Points, in no order, along strands that fork, close into loops and pass close to each other.
Two points are linked if the straight distance between their rows is under 97.6. Some points are linked to none.
Q268: [12, 47, 1, -5, -23, 6, -3, -15, -49, 14, 38, 41, 10, -5, -5, -31, -6, 5, -28, -16, -11, 8, 20, 41, -7, -30, 11]
Q27: [33, 43, -1, -14, 25, 0, -23, -57, -37, 8, 9, 16, -5, 7, 14, -8, -16, -30, -30, -2, -14, 28, 35, -10, -16, 10, -13]
Q970: [-35, -18, 12, 24, -15, -1, -17, 4, 17, -14, -13, 16, 32, 26, 2, -17, 24, 44, 3, -8, 36, -4, -8, 24, -11, 5, 61]
Q272: [5, -6, 7, 11, -16, 22, -16, -24, 8, -9, 19, 55, 25, 27, 8, -4, 21, 7, -33, -4, -34, 30, -10, 43, 36, -5, -22]
Q515: [-9, -17, -41, 12, -12, -3, -10, 32, 9, -25, -29, -26, 31, -10, -12, 27, -35, 9, 20, 0, -53, 0, -51, -14, -18, 0, 8]
Q294: [7, 14, -9, 1, 37, 18, 21, 24, -7, -38, -28, -8, 67, 6, 13, 36, -25, -4, 9, -34, -43, -4, -39, -11, -3, 34, 28]
Q87: [16, 1, -1, -6, -36, 17, -20, 13, -8, -12, 37, 7, -12, 23, -4, 35, 22, -39, 7, -8, -16, 3, -20, 14, 21, 22, -50]
Q37: [32, 9, 21, 33, -6, 27, 19, -33, -7, 19, 6, 3, -3, 13, 13, -52, 7, -5, 12, 4, -51, 1, 8, 31, 8, -25, 17]
Q247: [-7, 12, 10, 6, -34, 44, -2, 18, 36, -10, 19, 3, 33, -21, -13, 15, 24, 24, 7, 35, -9, 10, -15, 46, 3, 21, 0]
Q818: [-2, 57, -11, -6, -21, 13, 6, -6, -6, -17, -1, 14, 51, -41, 4, 19, -11, 39, 5, 12, -12, -22, -6, 21, -9, 11, 31]
Q566: [-9, -11, 0, -21, 13, -9, -25, -38, -7, -10, -24, 19, -8, -7, 31, 10, -21, 6, 7, 17, 59, -18, 1, -14, -2, 34, 15]
Q473: [9, 7, -2, -3, 1, 12, -17, 18, -2, 44, 8, 5, -45, -17, 0, 3, 31, -23, -22, 2, 29, 3, 25, -16, 1, -29, -58]
Q690: [-15, -59, -4, 3, 32, 6, 25, 19, 35, -29, -2, -30, 15, 26, -11, 32, -10, -26, 29, -7, -17, 22, -30, 31, 17, 32, -3]
Q962: [6, 23, 4, 6, -21, 44, 7, 19, 19, -22, 35, 1, 66, -8, 0, 9, 25, 3, -8, 4, -32, 23, -26, 46, 1, 22, 4]
Q809: [17, 8, -16, 2, 33, 15, -12, -21, -18, -26, -3, -41, 51, 25, 13, 30, 11, -24, 9, -33, 8, -1, -21, -7, -7, 52, 10]
Q982: [-7, -25, -15, 8, 3, 1, -17, -18, 32, 2, -12, 10, -30, -15, 17, -4, 3, -25, -16, 60, 47, 24, -4, 0, 13, 16, -32]
Q45: [-17, 13, 38, -10, -19, 14, 13, -9, -5, -24, -9, 73, 23, 8, 7, -6, 3, 35, 4, -25, 8, -32, 7, 29, -1, 10, 55]
Q159: [-15, -20, -9, 30, -1, -2, -35, -24, 3, -13, -2, 0, 42, 39, 19, 12, 7, -4, 2, -5, 31, -3, -28, 1, -2, -1, 0]
Q301: [44, 60, -30, -23, 10, -11, 22, -22, 9, 37, -12, -43, -56, -8, -13, -35, -5, 5, -38, -18, -17, -2, 29, -25, -28, 29, -15]
Q471: [49, 19, 4, 13, -17, -22, 40, -14, -21, 18, 20, -10, -28, 7, 19, -36, -10, -16, -6, -23, -36, -9, -7, 3, 27, -7, -49]
Q593: [52, 17, -18, -11, 36, -38, 25, 0, -4, 10, 9, -41, -3, -10, 26, -31, 18, 20, -30, -24, -5, -7, 38, -2, -2, -18, -35]
Q658: [27, -7, -19, 14, 19, 23, 0, -12, -12, -24, 7, -24, 22, 32, 16, 6, 23, -30, 11, -48, -33, 25, -22, 27, 0, 35, -8]
Q60: [5, 29, -28, -4, 17, -17, -4, 6, 12, -17, -8, -7, 13, -15, 16, 46, -7, -4, -4, 26, 24, -21, -12, -42, -7, -4, -26]
Q889: [11, -8, 48, -25, 10, -5, 8, -75, -27, -38, 3, 33, -2, 30, -5, -10, -4, 14, -19, -7, 5, -14, 16, 43, 4, -12, 28]
Q913: [-25, -9, -2, -24, -3, -13, -30, 9, -14, -17, 3, -24, 47, -8, -21, 22, -52, 28, 29, 23, 15, -10, -14, -9, -32, -10, 62]
Q461: [-4, 8, -16, -29, 18, -34, 7, 38, -16, 11, 21, -18, -14, -33, 2, 17, 17, 0, 10, 7, 68, -29, 29, -39, -3, -19, 9]
Q497: [-45, 13, 28, -8, -27, 4, 15, -4, 20, -5, -22, 24, 59, 27, -15, -2, -18, 22, 17, -32, -9, 1, 3, 3, -54, 40, 39]
Q255: [6, -10, -4, 21, 8, -9, 31, -14, -16, 29, -15, -6, -61, -32, 10, -25, 10, -37, 6, 21, 41, -29, 0, -28, 6, -5, -18]
Q990: [-4, 17, -31, -9, -13, -16, -24, 63, -13, -14, -14, -19, 15, -16, -12, 21, -33, 31, 6, 21, -12, -23, -17, -54, -32, -29, 26]
Q314: [13, -7, 16, 21, 6, -23, -16, -40, -20, 42, -20, -12, -56, 17, 1, -40, -7, -10, -11, -20, -5, 3, 43, -28, -10, -24, -20]
Q706: [-23, 0, 0, -4, -46, 0, 0, 5, -27, 0, 8, -2, 8, 13, -18, 12, -7, 0, 49, -43, -5, -35, -12, 16, -22, 9, 34]
Q834: [11, -13, -10, 7, 1, -20, 39, 12, 7, 11, 10, -23, -28, -50, 7, 0, -3, 16, 2, 31, -11, -18, -6, 9, 42, -43, -31]
Q76: [4, -23, 34, 52, -20, 10, 16, -25, -41, 32, -6, -7, -48, 14, -21, -43, 26, -8, 5, -11, -12, -35, -1, -21, 20, -26, 9]
Q995: [-16, -13, 32, 20, -2, 26, 12, 2, 2, -8, -14, 68, -8, 13, 15, -12, 48, 24, -2, -17, 14, -27, 14, 16, 25, 5, 37]
Q94: [31, -1, 25, 17, 0, 43, -37, -5, -1, -14, -7, 50, -16, -1, 23, -16, -17, -26, -18, -13, -44, 37, 42, 22, 20, -17, -18]
Q493: [9, 42, -25, -12, -5, 4, -23, 17, 4, 46, 25, -3, -25, 4, -3, 12, 33, -17, -18, -4, 37, 1, 17, -37, -27, 11, -30]
Q164: [18, 57, -2, -7, -14, 4, 20, -32, -32, -3, 24, 23, 30, -33, 3, -17, -6, 19, -2, 10, -13, -8, 10, 44, -8, -12, 17]
Q285: [10, 33, -17, 4, -34, -6, -14, 37, -14, 16, 51, -8, 10, -15, -6, 20, 35, 10, 11, -4, -3, -8, -8, 4, 16, -21, -15]
Q570: [-51, -61, 20, 5, -25, 14, -1, 34, 57, -17, 2, 13, 33, 13, -25, -1, 12, 19, 14, 12, 2, 27, -26, 37, 28, 13, 16]
Q685: [7, 31, -13, -7, 26, 4, -3, -10, -20, -44, -8, -17, 68, 6, 3, 53, -15, -14, 11, -15, -4, -23, -20, -16, -9, 33, 18]
Q43: [-18, -19, 14, 27, -28, 37, 3, -4, 20, 29, -2, 10, -10, -44, -5, -37, 25, 3, 9, 50, 8, 9, 2, 35, 2, -34, 2]
Q568: [30, 30, -42, -8, 31, -23, 27, 2, 32, 17, -8, -45, -41, -25, 1, -18, 29, -1, -40, 30, 19, 16, 27, -23, -11, -2, -33]
Q748: [-2, -27, -11, -14, -6, -7, -15, 75, 3, -27, -12, 0, -10, -7, -24, 33, -38, -14, -5, 57, -25, -1, -27, -43, 8, -26, -14]
Q148: [2, 15, 14, -33, -2, 1, -24, -64, -29, 20, 7, 29, -47, 23, 0, 6, 10, -8, -5, 5, 41, -13, 39, 0, -10, 14, 5]
Q22: [-25, 1, 12, 36, -38, 29, -27, 2, -11, 3, 26, 25, 9, 39, -10, -8, 48, 3, 8, -33, -10, -11, -10, 21, 3, -4, 22]
Q353: [24, 3, 12, 15, 30, 10, -43, -57, -16, -12, -30, 27, -2, 38, 19, -22, 11, 18, -34, -19, -4, 10, 35, 13, -4, 14, -1]
Q832: [-2, 32, -33, -16, 5, 7, 1, -3, 39, 3, 23, -23, -13, 4, -22, 41, 23, -20, -29, 54, 20, 17, -20, -15, -13, 15, -41]
Q892: [-29, -27, -19, -12, 31, 7, 35, 45, 43, 6, -53, -13, 5, -7, -12, -23, -27, 24, 12, -5, -65, 55, -10, 21, -49, 8, 17]
Q252: [16, -38, -11, -6, 29, -17, 31, 17, -5, 31, -8, -48, -34, -20, 16, -59, 32, -16, -11, -19, 28, -14, 39, -32, -3, -2, -17]
Q8: [14, 50, -29, -9, -2, -7, -9, -25, -19, -24, 17, 4, 31, 2, -5, 39, 22, -38, -40, -7, -15, 15, -26, -17, 6, 36, -42]
Q235: [20, -5, 23, 39, -20, 27, 10, -8, -6, 34, 8, -16, -32, -19, -13, -38, 14, 6, 2, 23, -33, 0, 9, 34, 14, -42, -15]
Q317: [0, 0, 12, 28, 7, 28, 35, -32, 17, 14, 3, 22, 17, -3, 23, -27, 11, 14, 12, 19, -30, 9, 2, 51, 20, -21, 20]
Q976: [-31, -19, -10, -4, 0, 11, -20, 19, 7, -12, -27, 37, 22, 20, 29, 21, -28, -9, 19, 4, -2, -19, -26, -38, -6, 8, 13]
Q535: [9, 14, -7, 5, -9, 10, -9, -22, -14, -11, 20, 54, 30, 7, 28, 7, 11, -8, -11, -12, -4, 2, -15, 25, 29, 4, -17]
Q870: [26, 60, -9, -27, 13, -32, 7, -8, -41, -14, 40, -1, 42, -10, -1, 23, -4, 13, -26, -17, 16, -21, 6, 3, 0, -28, -8]
Q263: [-28, -9, -6, -15, 23, 9, 9, 30, 5, -6, -29, -8, 47, 20, 7, 9, -34, 24, 28, -53, -34, 2, -24, -6, -18, 30, 52]
Q562: [8, 26, 8, 10, -22, 29, -29, -6, -37, -8, 38, 52, 29, 24, 7, -26, 6, -11, -28, -19, -23, 31, 23, 34, -15, -21, 22]
Q786: [38, 33, -2, -35, 11, -10, -32, -49, -57, 13, 27, -1, -1, -1, 3, 5, -27, 1, -20, -9, -2, 18, 42, 8, 10, -2, -7]
Q596: [-23, -33, -3, 19, -25, -19, -30, 62, 3, -22, -9, 15, 15, -31, -14, -2, -12, -48, 33, 33, 16, 22, -28, -23, 22, -10, 24]
Q166: [1, -12, 20, -18, 15, -35, 8, -66, -21, 6, 4, -7, -17, 7, 2, 2, -32, 14, 12, 4, 43, -30, 7, 6, -1, -27, 3]
Q118: [23, 5, 23, -3, 14, 12, -27, -64, -32, -11, -9, 20, 23, 26, 12, -11, 2, 29, -19, -18, 13, -5, 13, 34, 7, -5, 25]
Q856: [12, 22, -16, -21, -1, -9, 0, 6, 25, -34, 27, -33, -12, 7, -30, 62, 10, -1, -23, 44, 7, 8, -4, -17, 16, 13, -59]
Q746: [9, 42, -13, -23, 1, 0, -26, -23, -11, 18, 14, -6, -23, 9, -4, 22, 10, -14, -11, 6, 52, -16, 15, -16, -19, 30, -12]
Q24: [-31, 1, -11, 7, -11, -31, 1, 38, -6, 24, 1, 21, 9, -34, 2, -1, -21, 6, 17, 29, 30, -18, 0, -25, -2, -52, 31]
Q85: [-14, -24, -12, -6, -8, -20, -13, 24, 23, -44, 29, -34, -2, 3, -29, 58, -10, -7, 10, 52, 10, 2, -12, -11, 26, 10, -26]
Q477: [6, 16, 4, -40, 0, -19, -20, 19, -25, -19, 3, -5, 2, -1, -6, 50, -55, 9, 15, 1, 31, -53, -11, -26, -24, -11, 12]
Q483: [-1, -34, 21, 23, -9, 24, -44, -10, 19, -12, -2, 39, -6, 39, 11, 6, 38, 8, -28, 3, -8, 21, 0, 22, 28, 5, -19]
Q737: [-33, -26, 10, 9, -3, 12, -4, 10, 10, 2, -20, 54, -12, -3, 24, 25, -11, -30, 21, 31, 16, -30, -13, -26, 11, -15, -11]
Q943: [34, 43, -15, 2, 25, 10, -19, -39, 5, 18, -4, 14, -17, -12, 12, -1, -23, -35, -38, 14, -42, 49, 28, -6, -7, 0, -42]
Q752: [25, 5, 9, -40, 35, -43, 23, -62, -23, 29, 9, -30, -28, 5, -4, -4, -23, 6, -12, -17, 28, 1, 21, -5, -4, -3, -18]
Q455: [1, 16, 27, -18, -6, 19, -21, -37, -19, -24, 10, 4, 54, 14, -6, 16, -13, 28, -2, -19, 21, -12, -19, 39, -7, 9, 38]
Q433: [39, 18, -15, -9, 22, -1, -10, -13, 6, 16, 13, -15, -30, -12, 0, 14, 1, -5, -30, 31, -33, 28, 28, -3, 20, -14, -60]
Q770: [-4, -1, -22, -11, 7, -31, 26, 37, 20, -21, -6, -1, -14, -54, 2, 34, -18, 23, -3, 48, -12, -11, 2, -23, 36, -38, -34]
Q117: [19, 11, -31, -28, 31, -25, 4, 30, 7, -17, 5, -34, -2, -18, 21, 9, 34, 24, -23, 2, 52, -17, 44, -34, -9, -4, -14]
Q399: [-24, -23, -16, 6, 3, -51, 6, 43, -1, 4, -4, 20, -3, -47, 15, -7, -8, -19, 9, 34, 40, 5, -2, -31, 22, -49, -2]
Q308: [23, 22, -19, -23, 35, -44, 20, -27, -7, 21, 1, -17, -3, -19, 24, -8, -9, 14, -23, -15, 29, -25, 18, -10, -1, -18, -33]
Q378: [-3, -29, -27, -9, -10, -7, -13, 54, 4, -30, -17, -23, -8, 1, -28, 26, -35, -9, 15, 29, -66, 3, -40, -32, -6, -11, -18]
Q479: [-51, -54, 18, -5, -26, 14, -8, 47, 34, -16, 2, 16, 13, -4, -29, 23, -23, 0, 27, 32, -10, 3, -25, 21, 30, 5, 14]
Q139: [5, 39, -24, -31, 10, -38, -4, 3, -5, -26, -1, -28, 11, -10, -5, 49, -18, 15, -12, 6, 54, -35, -1, -50, -25, 4, -7]
Q226: [19, -4, -3, -48, 21, -29, 37, -9, 17, 34, 9, -76, -38, 7, -21, -43, 0, 7, -13, -22, 24, -14, 26, -28, -19, 45, 11]
Q316: [-17, -1, 12, 22, 2, 2, -3, 3, 5, -1, -3, -15, 48, 41, 5, -13, 24, 46, 5, -50, 11, 18, -23, 25, -7, 31, 52]
Q79: [-35, -29, -15, 3, -22, -36, -25, 46, 9, -12, 0, 15, 3, -29, 1, 15, -11, -26, 7, 41, 37, 12, -22, -18, 35, -13, -17]
Q41: [16, 11, -21, 14, -16, 17, 5, 8, -1, -37, 19, -12, 38, 5, -7, 27, 16, -11, 19, -22, -37, 1, -40, 35, 6, 13, -2]
Q491: [-34, 7, 12, 24, -43, 25, -1, 5, 32, 24, 13, 13, 21, -28, -13, -3, 33, 9, 6, 42, 12, 8, -7, 32, -16, -13, -10]
Q321: [-13, -18, -11, 10, 17, 5, 51, 7, 29, -22, -25, -5, 29, 7, -8, -1, 4, 2, 17, -71, -46, 29, -35, 61, -7, 8, 2]
Q228: [-16, -21, 3, 27, 20, 6, 30, 29, 32, -13, -18, -17, 33, 17, 10, 9, 0, 28, 12, -59, -18, 35, -60, 29, 19, 24, 1]
Q273: [17, -9, 20, 23, 12, -2, -44, -53, -5, 2, -28, 22, -48, 27, 9, -28, 4, 2, -12, -14, -10, -4, 47, -7, -13, -13, -3]
Q874: [24, 2, 17, -22, 16, -44, 22, -36, -7, 39, 14, -58, -23, 36, -7, -33, -21, -3, -13, -29, 11, -4, 16, -29, -14, 27, -18]
Q987: [41, 34, 7, -23, 1, -26, 25, 3, -13, 22, 11, -19, -29, 15, -6, -44, -37, -42, -33, -63, -30, 21, 39, -35, -30, 24, -20]
Q450: [5, 19, 7, 5, -30, 21, -42, -3, -35, 2, 35, 13, 20, 40, 0, 6, 27, -5, 5, -34, -4, 5, 9, 20, -8, 5, 24]
Q474: [18, -30, -5, -5, 24, -13, 50, 26, 21, 39, 3, -65, -46, -15, -7, -46, 25, -30, -12, 6, 0, 7, 20, -49, 8, 8, -31]
Q984: [4, -47, 10, 14, 18, 19, 10, 34, 37, -20, -3, -20, 9, 37, 9, 11, 14, 10, 15, -30, 4, 35, -40, 27, 28, 26, -7]
Q981: [8, -26, 42, 16, -15, -20, 26, -36, -43, 17, 11, -26, -46, 14, -15, -35, -2, 7, 20, -15, 12, -36, 5, -10, 15, -12, 23]
Q705: [40, 56, -7, -7, 4, -8, 17, -10, 16, 38, -9, -19, -49, 7, -8, -41, -28, -38, -24, -27, -30, 9, 24, -22, -40, 8, -14]
Q221: [2, -26, 3, 12, 2, 28, -44, -25, 26, -3, -28, 20, -23, 20, 34, -10, 22, -10, -26, 29, 22, 24, 5, 5, 16, 26, -31]
Q537: [-34, -28, 11, -12, 10, 2, -22, 30, 3, -9, -30, 26, 28, 30, 6, 0, -38, 33, 15, -22, -5, -3, -17, -24, -12, 23, 59]
Q440: [14, 31, -8, -1, 17, 3, 9, -20, -3, -18, 17, 24, 32, -21, 19, 35, 0, -4, -14, 24, -17, 2, -15, 18, 30, -14, -31]
Q229: [-25, -7, -19, 19, -29, 9, -15, 28, -13, 8, 13, -1, 13, -11, 2, 19, 10, -4, 46, -8, 16, -33, -21, -8, 6, 4, 32]
Q365: [18, -36, 27, 45, -2, 25, 6, -29, -18, 13, -22, 7, -54, 16, 0, -36, 23, -25, 9, -1, -38, 0, 6, -14, 30, -2, -14]
Q531: [-11, -31, 30, 22, 10, 6, 11, -30, -16, -14, -34, 46, -26, -3, 15, -22, 20, 22, 14, 4, 24, -45, 14, 10, 19, -10, 40]
Q837: [5, -7, -6, -5, -2, 3, 18, -14, 33, 57, -9, -20, -88, -19, -27, -36, 0, -32, -21, 26, -12, 26, 3, -20, 6, 8, -47]
Q419: [7, -25, -2, 4, -3, 34, -19, 28, 17, -23, 6, 0, 7, -11, 29, 30, 25, -10, 17, 22, 13, 3, -16, 12, 38, 31, -12]
Q305: [-15, -52, -18, -15, 25, 0, 27, 20, 28, -44, -20, -32, 6, -6, -34, 24, -42, 2, 33, -3, -56, 5, -16, 48, 8, 10, 4]
Q607: [-19, -12, 22, -34, -3, -27, -5, -28, -15, 1, 3, 8, -1, -18, -3, 13, -39, 31, 14, 15, 37, -26, 1, 13, -5, -43, 30]
Q456: [15, -23, 12, 14, 12, 43, -15, 31, 15, -7, 17, -16, 8, 38, 21, 0, 30, -1, 10, -33, -15, 41, -17, 26, 9, 31, 4]
Q173: [23, 9, -13, 3, 14, -1, 9, -26, 5, 9, 19, 3, -11, -19, 15, 12, 3, -3, -2, 38, -20, 2, 11, 15, 35, -28, -40]
Q423: [-11, -31, -18, -1, 7, 1, 12, 16, 27, -43, 6, -31, 12, 14, -22, 58, -14, -37, 29, 26, -18, 1, -30, -2, 13, 19, -26]
Q998: [-37, -19, -22, 13, -29, 16, 6, 41, 27, -11, -27, -9, 23, -14, -12, -2, -14, 9, 45, -3, -53, 9, -30, 14, -24, 18, 28]
Q240: [-16, -27, 2, 20, -3, 14, -38, -8, -29, 15, 8, 17, -17, 2, 17, -1, 29, -28, 15, 22, 67, -15, 11, -24, 7, 5, 30]
Q653: [19, -6, 9, 14, 13, -2, -12, 1, -3, 53, -10, -13, -64, -18, 2, -31, 1, -26, -18, -19, 6, 5, 49, -31, -7, -31, -37]
Q203: [31, -2, -13, -23, 30, -23, 30, 0, 3, 35, 6, -34, -20, 3, 23, -49, 18, -11, -18, -49, -25, -12, 47, -20, -8, 1, -32]
Q113: [4, -18, -11, -9, 9, -27, 1, 7, 24, -2, 7, -12, -44, -30, 0, -1, 2, -24, -22, 62, 44, 18, 2, -2, 14, -17, -54]
Q14: [-47, -9, 12, 24, -4, -8, 54, 36, 42, 9, -32, -8, 11, 15, -7, -19, 1, 29, 44, -47, -8, 32, -12, 7, -39, 26, 41]
Q668: [-13, -13, 12, -17, 1, -17, -16, 8, -36, 24, 20, -3, -24, -17, 0, 6, 12, -4, 6, 1, 90, -27, 15, -20, -5, -19, 15]
Q666: [-33, -7, 11, 11, -18, -21, -12, -11, -9, 22, 3, 23, 4, -16, -3, -14, -12, 35, 20, 15, 40, -29, 6, 15, 0, -39, 32]
Q936: [-32, 10, 39, -31, -5, 13, 5, -17, 6, -18, -5, -1, 72, 10, -23, 20, -21, 39, 8, -28, 10, 8, -12, 26, -29, 30, 55]
Q458: [26, 27, 13, -21, 11, -6, -12, -71, -42, -7, 2, 23, -36, 33, 0, -33, -38, -40, -37, -21, -23, 27, 41, -1, -27, -1, 2]
Q93: [23, 64, -15, -31, 18, -20, 3, -31, -37, -22, 17, 0, 44, -6, -1, 45, 0, -16, -40, -13, 22, -16, -11, -18, -13, 13, -32]
Q729: [-44, -46, 27, -5, -19, 19, 5, 24, 14, -7, 5, 24, -2, -38, -29, 11, -22, -3, 5, 53, 20, -17, -18, 23, 34, -26, -1]
Q244: [18, 8, 20, 13, 1, 35, -25, -1, -10, -18, 10, 56, 18, 30, 27, -29, 16, 3, -42, -26, -40, 44, 22, 30, 9, -11, 12]
Q682: [1, -32, 35, 21, -2, 27, -13, -27, -1, 22, -15, 26, -74, 0, -12, -18, 10, -30, -4, 10, -36, 23, 34, -4, 33, -14, -40]
Q862: [39, 67, -38, -24, 34, -15, 6, -36, 3, 27, -14, -39, -26, -13, -6, -10, 6, 5, -45, 6, 12, 15, 34, -18, -34, 6, -19]
Q877: [-42, -41, -2, -1, -15, 19, 24, 53, 40, 2, -46, -7, -3, -4, -20, -28, -13, -1, 31, 4, -50, 44, -14, 5, -52, 29, 13]
Q609: [17, 27, -2, -14, -9, -6, 12, 4, -40, 19, 9, -4, -30, -43, 10, -8, 4, 19, 15, 1, 20, -46, 16, 5, 15, -28, 6]
Q871: [-38, 20, 6, -8, -27, 11, -6, 12, 10, 11, -27, 4, 46, 4, -16, -2, -39, 31, 29, 3, -12, -10, -4, -10, -66, 35, 40]
Q63: [35, 4, 46, -5, -21, -13, 11, -28, -51, 17, 27, -22, -37, 36, -14, -38, -20, 0, 0, -29, -25, -14, 22, -9, 8, -11, 13]
Q747: [-31, 16, -17, -12, -19, -6, -10, 10, -8, 1, -2, -23, 58, -4, -31, 20, -41, 23, 37, 2, -27, -15, -18, -11, -45, 6, 54]
Q498: [-49, -18, 16, 32, -24, 11, 5, 26, 50, -10, -18, 21, 43, 8, 7, -17, 16, 35, 14, 3, 13, 12, -22, 23, -16, 13, 33]
Q753: [-35, -35, 27, 23, 0, 22, 10, 34, 30, -19, -23, 67, 7, 24, 21, 16, 34, 26, 7, -19, 2, -14, -20, 0, 29, 3, 21]
Q318: [-46, -16, 32, 2, -30, -9, -20, -26, 6, 2, -4, 23, 16, 9, -24, -9, 10, 49, 11, 13, 36, -13, 6, 24, -22, -9, 58]
Q154: [-6, 24, -29, 8, -5, -10, -10, 32, 6, -31, -6, -14, 43, -17, -5, 49, -16, 20, 4, 17, -21, -10, -31, -35, 1, -19, -3]
Q635: [33, 47, -2, -27, 12, -24, 35, -38, -47, -14, 25, -2, 25, -25, -2, 1, -23, 21, -13, -1, -7, -18, 7, 27, 6, -26, 13]
Q919: [45, 25, 14, 17, -9, 3, 10, -33, -37, 16, 17, -2, -33, 20, 14, -46, -16, -23, 4, -21, -53, 5, 19, -1, 11, -4, -2]
Q224: [-34, -36, 18, 30, 2, -3, 9, -1, -7, 2, -37, 56, -27, -19, 6, -11, 2, -6, 19, 19, 15, -29, -7, -19, 25, -37, 11]
Q425: [6, -6, -4, 6, -2, -1, 27, 16, 28, 69, -3, -48, -59, -7, -18, -56, 10, -36, -18, -9, -6, 17, 2, -52, -13, 25, -24]
Q664: [20, 12, -29, -11, 31, -15, 10, 34, 34, -2, 13, -35, -16, -9, 9, 12, 50, 3, -33, 29, 31, 6, 31, -33, -1, -27, -42]
Q544: [5, 2, -22, -3, -2, -29, 4, 45, 29, -21, 4, -24, -27, -30, -6, 20, 24, -19, -28, 52, 56, 6, 0, -36, 11, -12, -35]
Q503: [-9, -28, -48, 9, 39, 4, 27, 15, 21, -38, -41, -24, 19, -24, 1, 32, -12, 0, 36, -16, -64, 20, -12, 32, 6, -1, 7]
Q620: [9, -12, 19, 2, -26, 30, -29, 18, -11, 26, 24, 15, -32, -9, -5, 21, 26, -24, -5, 6, 14, -4, -2, 2, 31, -9, -54]
Q343: [-36, -40, -3, 30, -27, 0, -21, 37, -8, -10, -9, 12, 13, -8, 3, -5, 16, -15, 42, -2, 29, 4, -26, -11, 17, 12, 45]
Q207: [-46, -23, 11, 18, -8, 19, 29, 67, 34, 16, -41, 12, 4, 29, -12, -26, -8, 12, 30, -28, -26, 14, -12, -15, -57, 22, 50]

How many points has the smallest loop of links through each point below? Write 0 if it is on no loop.
Q24: 0
Q221: 0
Q43: 0

A tip is a point with one link. Name the tips that can be reached along the links from each point below, in the order of the rows.
Q473: Q87, Q889, Q913, Q148
Q593: Q706, Q226, Q316, Q837, Q729
Q207: Q990, Q748, Q892, Q477, Q14
